A landscape with many valleys, sampled at points; each row gives a point and its height.
A ball rolls from a point to whichever of its 2 nearest points has the largest drop for the distance, and stops where none of them is lower. Distance is the straight distance between rows; heights are no part of it.
j_525 height 5.08: [125 179  88 158 152 107 117 114  75 104 121 136 125 141 159 145 178 133
 112 148 137 136  96]
j_193 height 4.86: [103 109 105 130 117 161 164 133  80 158 123 132 144 160 153 132 131  61
 152 116 141 120 125]
j_51 height 3.34: [141 132 165 129  98 114 142 130 181  66 104 133  84 110  76 154 135 106
 151 144 153 130 123]
j_39 height 0.80: [ 70  41 163 104  91 124 176 154 148  67 116 159 113 115 179 158  91  96
 156 136 102 178 167]
j_310 height 7.53: [182 181  85 134 164 158  86 128  71 198 140  95 153 175 107  85 150 177
 118 118 122 132 121]
j_597 height 3.74: [ 59 145 128  99 144  99  88 133 150  97 115 144 123 106 154 139 129  83
 161 101 103  89 122]
j_573 height 4.56: [ 92 129 161 114 150 122  93 154 136  78  75 106  86 124 144 161 126  96
 107 124 145 151 129]
j_997 height 8.76: [159  53 139 140 121 162 174 136 107 150 162 141 165 179 149 142  59 122
 137 148 122 146 160]
j_850 height 2.26: [125 172  91 102 138 153  52 122  89 173 147 108 120 109  73 155 194 138
 143 113 111  94 144]
j_449 height 3.32: [ 99 143  99 180 144 127 121 156 176  80  68 127 123  90  76 150 133  82
 148 124 147 161 133]
j_125 height 3.67: [131 150 134 175 100 159 110 134 158 105 102 123 122 118  60 120 157 114
 106 134 155 146 180]
j_713 height 3.16: [182 145 131 149 149 118 114 113 120 177 134  81 151 165 152  88 107 175
  72 140 100 115 131]
j_908 height 6.88: [187 211 130 151 145  76 116  98 117 142 119 129 136 105  97  88  97 163
 103 189 110 191 132]
j_968 height 2.21: [117  75 138 110 150 136 143 142 128 147  97 166 133 133 165  81  67  92
 119 121 114 101 138]
j_640 height 3.45: [105 144 112 158 111 135 109 182 189  95  93 136 139  84  40 148 150 112
 119 113 157 147 150]
j_822 height 7.33: [150 190  83 156 131 146 105 123  79 191 129  89 172 149  68  92 181 190
 102 126 145 153 145]
j_46 height 3.75: [145 104 138 130 119  62 154 121 161  62 146 149 147 135 154 152 117 188
 125 156 117 120 119]
j_538 height 2.78: [189 120 123 130 150 137 153 110 117 185 161  89 157 161 164  97  90 176
 106 133 105  94 100]
j_474 height 6.19: [150 123  87 171 132 141 155 134  99 108 119 141 149 142  59 156 135  85
 180 130 158 163 131]
j_210 height 4.07: [132 139 128 156  87  67 148 116 163  89 116 126 138 129 138 153 137 180
 110 172 129 143 129]
j_163 height 1.35: [159 142 104 152 104 113 167 108 112 182 138  91 168 150  96 131 120 163
 125 158 137 132 130]
j_710 height 7.08: [126 168 143 145 119 107  71 144 166 134 124  98 129 115  96 146 154 190
  77 115 134 152 165]
j_419 height 3.04: [156 132 162 123 105 134 137 119 170 128 120 135  78  97  91 133 112 125
 132 152 144 113 115]
j_744 height 1.62: [202 155 132 126 110 191 136 105 112 198 164  73 121 149  48  95 138 145
 139 129 150 120 114]
j_650 height 2.83: [148 169 146 132 106 136 114 116 138 163 138 113 107  97  72 136 123 128
 137 150 135 123 133]
j_886 height 3.60: [152 165 131 108 159  97  62 111 122 120 129 124 129 125  86 113 151 194
 107 132 111  93 141]
j_307 height 4.00: [125 105 125 138 104 174 111 147 165 110 114 155 121 124  81 117 173  88
 108 106 150  92 147]
j_638 height 2.85: [130 100 149 156 113 133 121 108 111  80 159 146 116 165 157 144 104  97
 141 138 125 146 176]
j_559 height 4.82: [ 57 128 146 114 117 148 129 139 137  79 153 153  87 103 174 155 170  98
 141  84 150 134  91]
j_892 height 1.66: [174  98 137 159 151 132 138 116  91 121 165 148 148 145 165 140  79 191
 107 173 110 188 143]
j_972 height 2.84: [135 130 132 104 130  65 133 111 157 149 158 105 138 130 134 161 121 166
 141 121 109  62 103]
j_503 height 1.22: [ 72  81 197  60 127 125 180  99  95  75 134 145 111 124 174 115 113  75
 131 124 116 119 105]
j_707 height 2.17: [101  67 161  97 127  84 161 121 162  96 145 144 145 126 214 152  66 147
 122 144  85 135 119]
j_867 height 8.03: [157 117 104 138 144 182 141 152  93 199 134 107 149 193 147  84 103 113
 137  92 136 102 119]
j_465 height 0.67: [111  93 161  86 112 136 153 137 143  85 158 195 117 113 143 144 140 159
 132 144 133 113 107]
j_826 height 5.94: [115 140 112 108 132 147  89 127  92 163 106 129 124 125 158 115 158 149
  96 137 122  89 123]
j_959 height 3.47: [171 123 139 166 121 116 142 120 168  85 109 140 105 109  98 105 101 156
 120 163 140 185 153]
j_653 height 2.90: [103 121 101 167 116 105 138 139 167 114  83 164 114  97 138 112  82  93
 160 149 106 172 159]
j_501 height 7.18: [133 190 115 154  93 122  89 120 131 188 143  91 151 112  72 116 167 198
  84 125 140 162 158]
j_182 height 4.38: [ 74 167 155  98 124 138  66 140 123  97 104 128  82 102 155 159 162 121
  92 141 130 118 119]
j_598 height 4.47: [ 87 170 110 174 138 126 121 139 134 126  96 125  98  92 190 142 133  88
 119 118 139 164 104]
j_60 height 6.51: [174 185 126 124 153 153 116  98  75 163 134 105  96 147 176 109 136 141
 101 170 112 124  92]
j_180 height 0.35: [ 52  79 177  42 134 151 161 123  75 117 130 133 113 112 160 111 117  68
 127  61 139 123  95]
j_58 height 6.60: [161 131 102 167 145 112 130 128 141 124 128 145 146 140  49 111 107 120
 160 118 150 140 151]
j_170 height 1.93: [153 131 152 156 117 129 109 104 137 101 191 133 116 154 149 139 123 145
 122 129 121 116 158]
j_110 height 7.01: [170 170 131 149 135 111 132 108 118 187 172 107 195 133  44  53 114 197
 116 124 138 175 154]
j_86 height 1.17: [100  89 158  66 118 139 135 124 115  94 158 153 128 135 147 166 164 144
 131 109 132  89 108]
j_82 height 3.97: [111  95 139 128 123 148 151 107  90 116 157 124 128 176 168 138 115  83
 151 116 124 110 133]
j_726 height 4.71: [ 96 147 116 154 133 136 144 134 131  76  87 157  82  94 168 121 133  85
 132 147 143 169 100]
j_773 height 4.55: [ 28 103 148 111  95 163 141 164 157  63 113 161 120 106 158 149 159  65
 131  83 137 145 136]
j_388 height 0.68: [118 120 111 123  93 120 172 141 140 159 141 141 128 102 159 166 119 166
 128 144 148 148  99]
j_569 height 6.18: [130 131 115 116 138 176 135 126  62 153 129 142 133 143 179 106 140 140
 101 151 127 115  99]
j_494 height 0.73: [147 158 107 138  76 143 143  97 108 169 174 112 165 147  94 118 145 161
 128 156 113  94 152]
j_981 height 4.14: [102 145 128 152 148 105 134 140 109 132 129 143 100 110 228 148 101 103
 117 122 118 187 105]
j_552 height 7.02: [191 181 129 160 144  96 129  92 108 166 150 113 172 134  83  68  90 192
 106 173 102 195 150]
j_346 height 2.12: [142 117 116  72 125 168  65 136 138 190 150  88  93 103  79 146 195 139
 136  90 119  75 138]
j_118 height 5.65: [114 100 103 167 117 146 149 145 120 130 111 119 145 153 105 152 134  75
 141 109 160 133 161]
j_273 height 4.15: [ 99 140 147 110 109 115 116 112 124  86 123 139 110 125 188 145 139 130
 100 163 111 119 129]
j_813 height 5.92: [ 51 110 120  95 160 122 110 181 172  52  82 169 143 103 105 143 162  75
 143  74 134  91 112]
j_857 height 1.29: [123 125 132 145  80 131 123  98 141 123 181 135 139 138 111 145 148 136
 135 141 114  88 159]
j_625 height 1.24: [ 83  64 178  64 139 152 148 125 104 149 172 124 131 138 175 143 108  92
 126  67 134 101 103]
j_967 height 5.80: [ 96  63 137  98 132  65 178 144 136  20  73 149 135 133 139 148 117  92
 183 129 117 156 134]
j_5 height 2.43: [156 101 131 116 139 106 152 118 149 179 161  97 156 136 173 140  79 164
 113 121 106  89 100]
j_947 height 6.83: [170 158 112 142 127 135 114 117 121 172 149 139 164 137  31  66 118 147
 138 132 125 122 166]
j_38 height 4.99: [ 98 114 117 163 118 175 167 125 103  87  93 170  99 112 163  94 115  71
 138 159 137 171 130]
j_823 height 1.44: [ 97  60 159 105 107 131 153 165 177  99 120 172 122 109 141 141  93  99
 150 112 134 150 150]
j_530 height 2.45: [135 229  83 140 114 147  81  96 102 189 174  95 144 107  69 125 185 149
 155 125 116 118 118]
j_368 height 1.59: [ 67  65 157  93 103  90 188 129 122  81 130 148 128 110 227 168  96 127
 150 149  95 187 125]
j_610 height 3.83: [151 135 121 115 134 130  70 118 179 154 159 128 134 114  63  88 164 141
 140  82 104  55 166]
j_793 height 5.69: [ 75  98 132 102 167 113 142 141 121  52 121 164 125 122 117 129 147  58
 177  75 142 116 106]
j_549 height 3.76: [123 125 130 136 180  69 138 128 102 101 100 127 119 132 227 134  86 110
 123 136 109 185 107]
j_544 height 2.49: [137 111 162 105 148  84 144 113 140 117 146 147 132 108 202 155  63 164
 119 174  79 135  99]
j_413 height 1.33: [150 168  70 150 141 180 119 139 135 169 107  72 122 116  54 115 192 100
 150  95 147  98  88]
j_335 height 6.99: [112 134 130 149 106 132  78 140 156 142 156 107 137 123 115 144 171 179
  93  83 140 112 168]
j_785 height 6.28: [140  99 137 150 121 113 133 129 131  99 110 101 139 171 113 146 147 123
 118 120 159 111 146]
j_386 height 3.55: [157 133 141 157 160  91 104 123 147 134 102  96 126 150 168 103  97 147
  73 133 122 121 135]
j_776 height 3.90: [ 69 150 137 120 117  86 107 122 156  76 128 156 113 116 194 139 123 110
 137 131  92 107 132]
j_158 height 8.38: [167  98 139 137 122 185 142 135 106 180 151 118 138 162 126 122  89 141
 118 125 145 137 142]
j_457 height 2.62: [126 206  99 147 123 132  90 119 152 138 143 128 123  77  75 123 176 141
 141 131 122 120 120]
j_361 height 2.47: [181 132 119 148 167 140 145 121  88 130 125 154 120 141 179  96  88 160
 101 180 125 189 118]
j_986 height 0.57: [156 134 122 165 113 117 145 106  93 163 161 117 161 155 157 149  88 160
 118 179 108 160 148]
j_512 height 3.65: [154 104 151 134 104  95 149 155 189  54 103 136 109 113  82 151 133 151
 135 148 151 175 146]
j_757 height 1.73: [141 141 125 163 110 144 132 111  95 148 142 142 130 157 172 131  72 110
 140 164 109 158 170]
j_999 height 3.07: [187 147 124 169 150 146 137 118 117 121 122 139 113 128 120  80 101 157
 108 153 148 182 132]
j_517 height 3.25: [148 172 114 120 158  81 107  95 138 156 131 102 120 135 135 108 118 122
 151 126  94  71 112]
j_721 height 0.92: [172 170  92 173 131 198 151 137 141 174 116  98 121 115  50  87 158 106
 142 102 169 138  97]
j_264 height 3.17: [148  76 132 137 159  92 163 108 105 104  86 132  95 126 190 111  63  93
 159 173  98 189 124]
j_859 height 1.98: [142 127  95  78 110 145 106 130 140 230 156 101 131 104  92 139 167 167
 148 104 117  77 119]
j_643 height 6.72: [192 212 141 143 145 126 112 102  94 178 120  98 105 130 126 106 107 147
 109 177 108 156 110]
j_279 height 1.85: [165 164  96  82 129 143  97 109 126 241 140  66 126 105  61 101 172 150
 153 118  96  85 114]
j_300 height 4.97: [ 82  93 188  52 110 106 151 171 165  38 100 133 112 127 148 150 130 105
 140 112 136 119 111]
j_729 height 4.54: [128 175  96 145 125  83 133 118 118 126 116 117 150 132 143 157 175 180
  98 153 144 133 107]
j_262 height 5.25: [110  94 129 118 159  93 163 124 119  62 112 143 118 135 147 145 122  88
 162 112 147 148 102]
j_934 height 2.01: [130  57 157  94 131 143 158 141 145 168 169 123 145 131 167 144  88 142
 119  98 122  86  98]
j_56 height 4.73: [104 106 176  88 138  99 110 169 157  59 102 128 103 137 127 167 116 131
 129 121 134 130 127]
j_803 height 5.41: [ 67  67 169  59 104  74 181 143 152  50  91 146 137 132 134 141 107  70
 160 119 108 118 116]
j_829 height 3.39: [134  82 133 114 140 126 133 123  59 121 122 124 162 174 145 160 124 159
  96 165 134 113 147]
j_647 height 5.76: [ 68 139 106 106 124 161 109 140 111 166  84 119 113 102 168 117 167  96
 114 115 136  89 100]
j_277 height 3.73: [143 127 135  90 138 117  73 125 149 122 135 142 132 126  74 129 166 157
 130 110 119  70 149]
j_107 height 3.56: [102 159 118 134 141 109  74 125 140 135 115 112 122 120 123 154 135  93
 143 113 115  85 135]
j_567 height 3.82: [178 136 136 182 132  76 145 111 170 112 147 108 126 121 106 123  86 168
 133 127 136 173 154]
j_874 height 4.28: [ 78  81 152 116  85 174 124 171 168  96 113 163 125 124 117 140 169  69
 118  87 153 112 157]
j_72 height 6.78: [123 132 109 151 108 120 102 127 136 136 128  84 143 151  84 159 201 145
  97 103 156  93 146]
j_580 height 5.20: [ 89 144 107 139 142 170 146 129 104 122 155 148 111 113 181 119 173  90
 137  81 156 126  75]
j_470 height 3.15: [101 125 109 168 142  96 128 152 190  92 100 129 110 100 115 135  99  73
 163  99 135 151 141]
j_496 height 1.83: [119  63 148  97 132 141 143 163 165 137 106 194 129 115 129 105  90  80
 141  95 128 109 132]
j_76 height 5.42: [105 108 119 104 135 180 149 147  82 180  84 127 118 143 128 116 115  50
 145 124 145 101 101]
j_387 height 1.32: [181 162 117 135 110 195 123 136 134 217 136  90 133 111  27  79 153 130
 130 105 155 147 131]
j_195 height 1.82: [115 103 125 113  81 153 138 106 138 131 169 150 137 144 134 133 177 129
 134 114 127  68 122]
j_315 height 3.35: [147 143 133 116 154  68  90 105 125  85 148 150 145 140 122 145 131 184
 122 148 112 109 123]
j_808 height 0.18: [130 100 129 105  86 150 159 133 140 156 159 179 141 105 126 145 123 188
 113 145 139 118 119]
j_246 height 2.55: [147  79 156 117 182 110 119 126  81 117 155 128 151 161 179 150  72 156
 100 132 117 140 139]
j_241 height 7.74: [165 152  92 124 165 200 100 151  70 207 104  84 126 177 134  85 138 124
 114 104 134 109 115]
j_905 height 5.68: [134 159  71 167 147 151 139 134  93 109 108 137 134 130 100 135 159 109
 143 131 164 139  92]
j_75 height 1.65: [173 173  80 129 141 123 107 113 126 189 114  61 131 128  73  87 157 140
 142 117 133  93 102]
j_848 height 2.63: [107  97 131 127 135 106 146 136 147 113  80 169 104 114 173 101  67  96
 140 157  97 141 150]

Call two points neighbours if one is among the 2 nearest of the other. Go from one point of each pair to the other, from neighbour to neighbour, staying as low as possible. Name the highest point that can't be avoided.
j_494, j_986 | j_163
j_315, j_494 | j_610
j_721, j_494 | j_512
j_315, j_39 | j_46
j_262, j_180 | j_967
j_808, j_857 | j_195

For each start below, name the point where the ball stops.
j_905 | j_315
j_776 | j_180
j_76 | j_857
j_512 | j_721
j_850 | j_721
j_773 | j_39
j_803 | j_180
j_726 | j_39
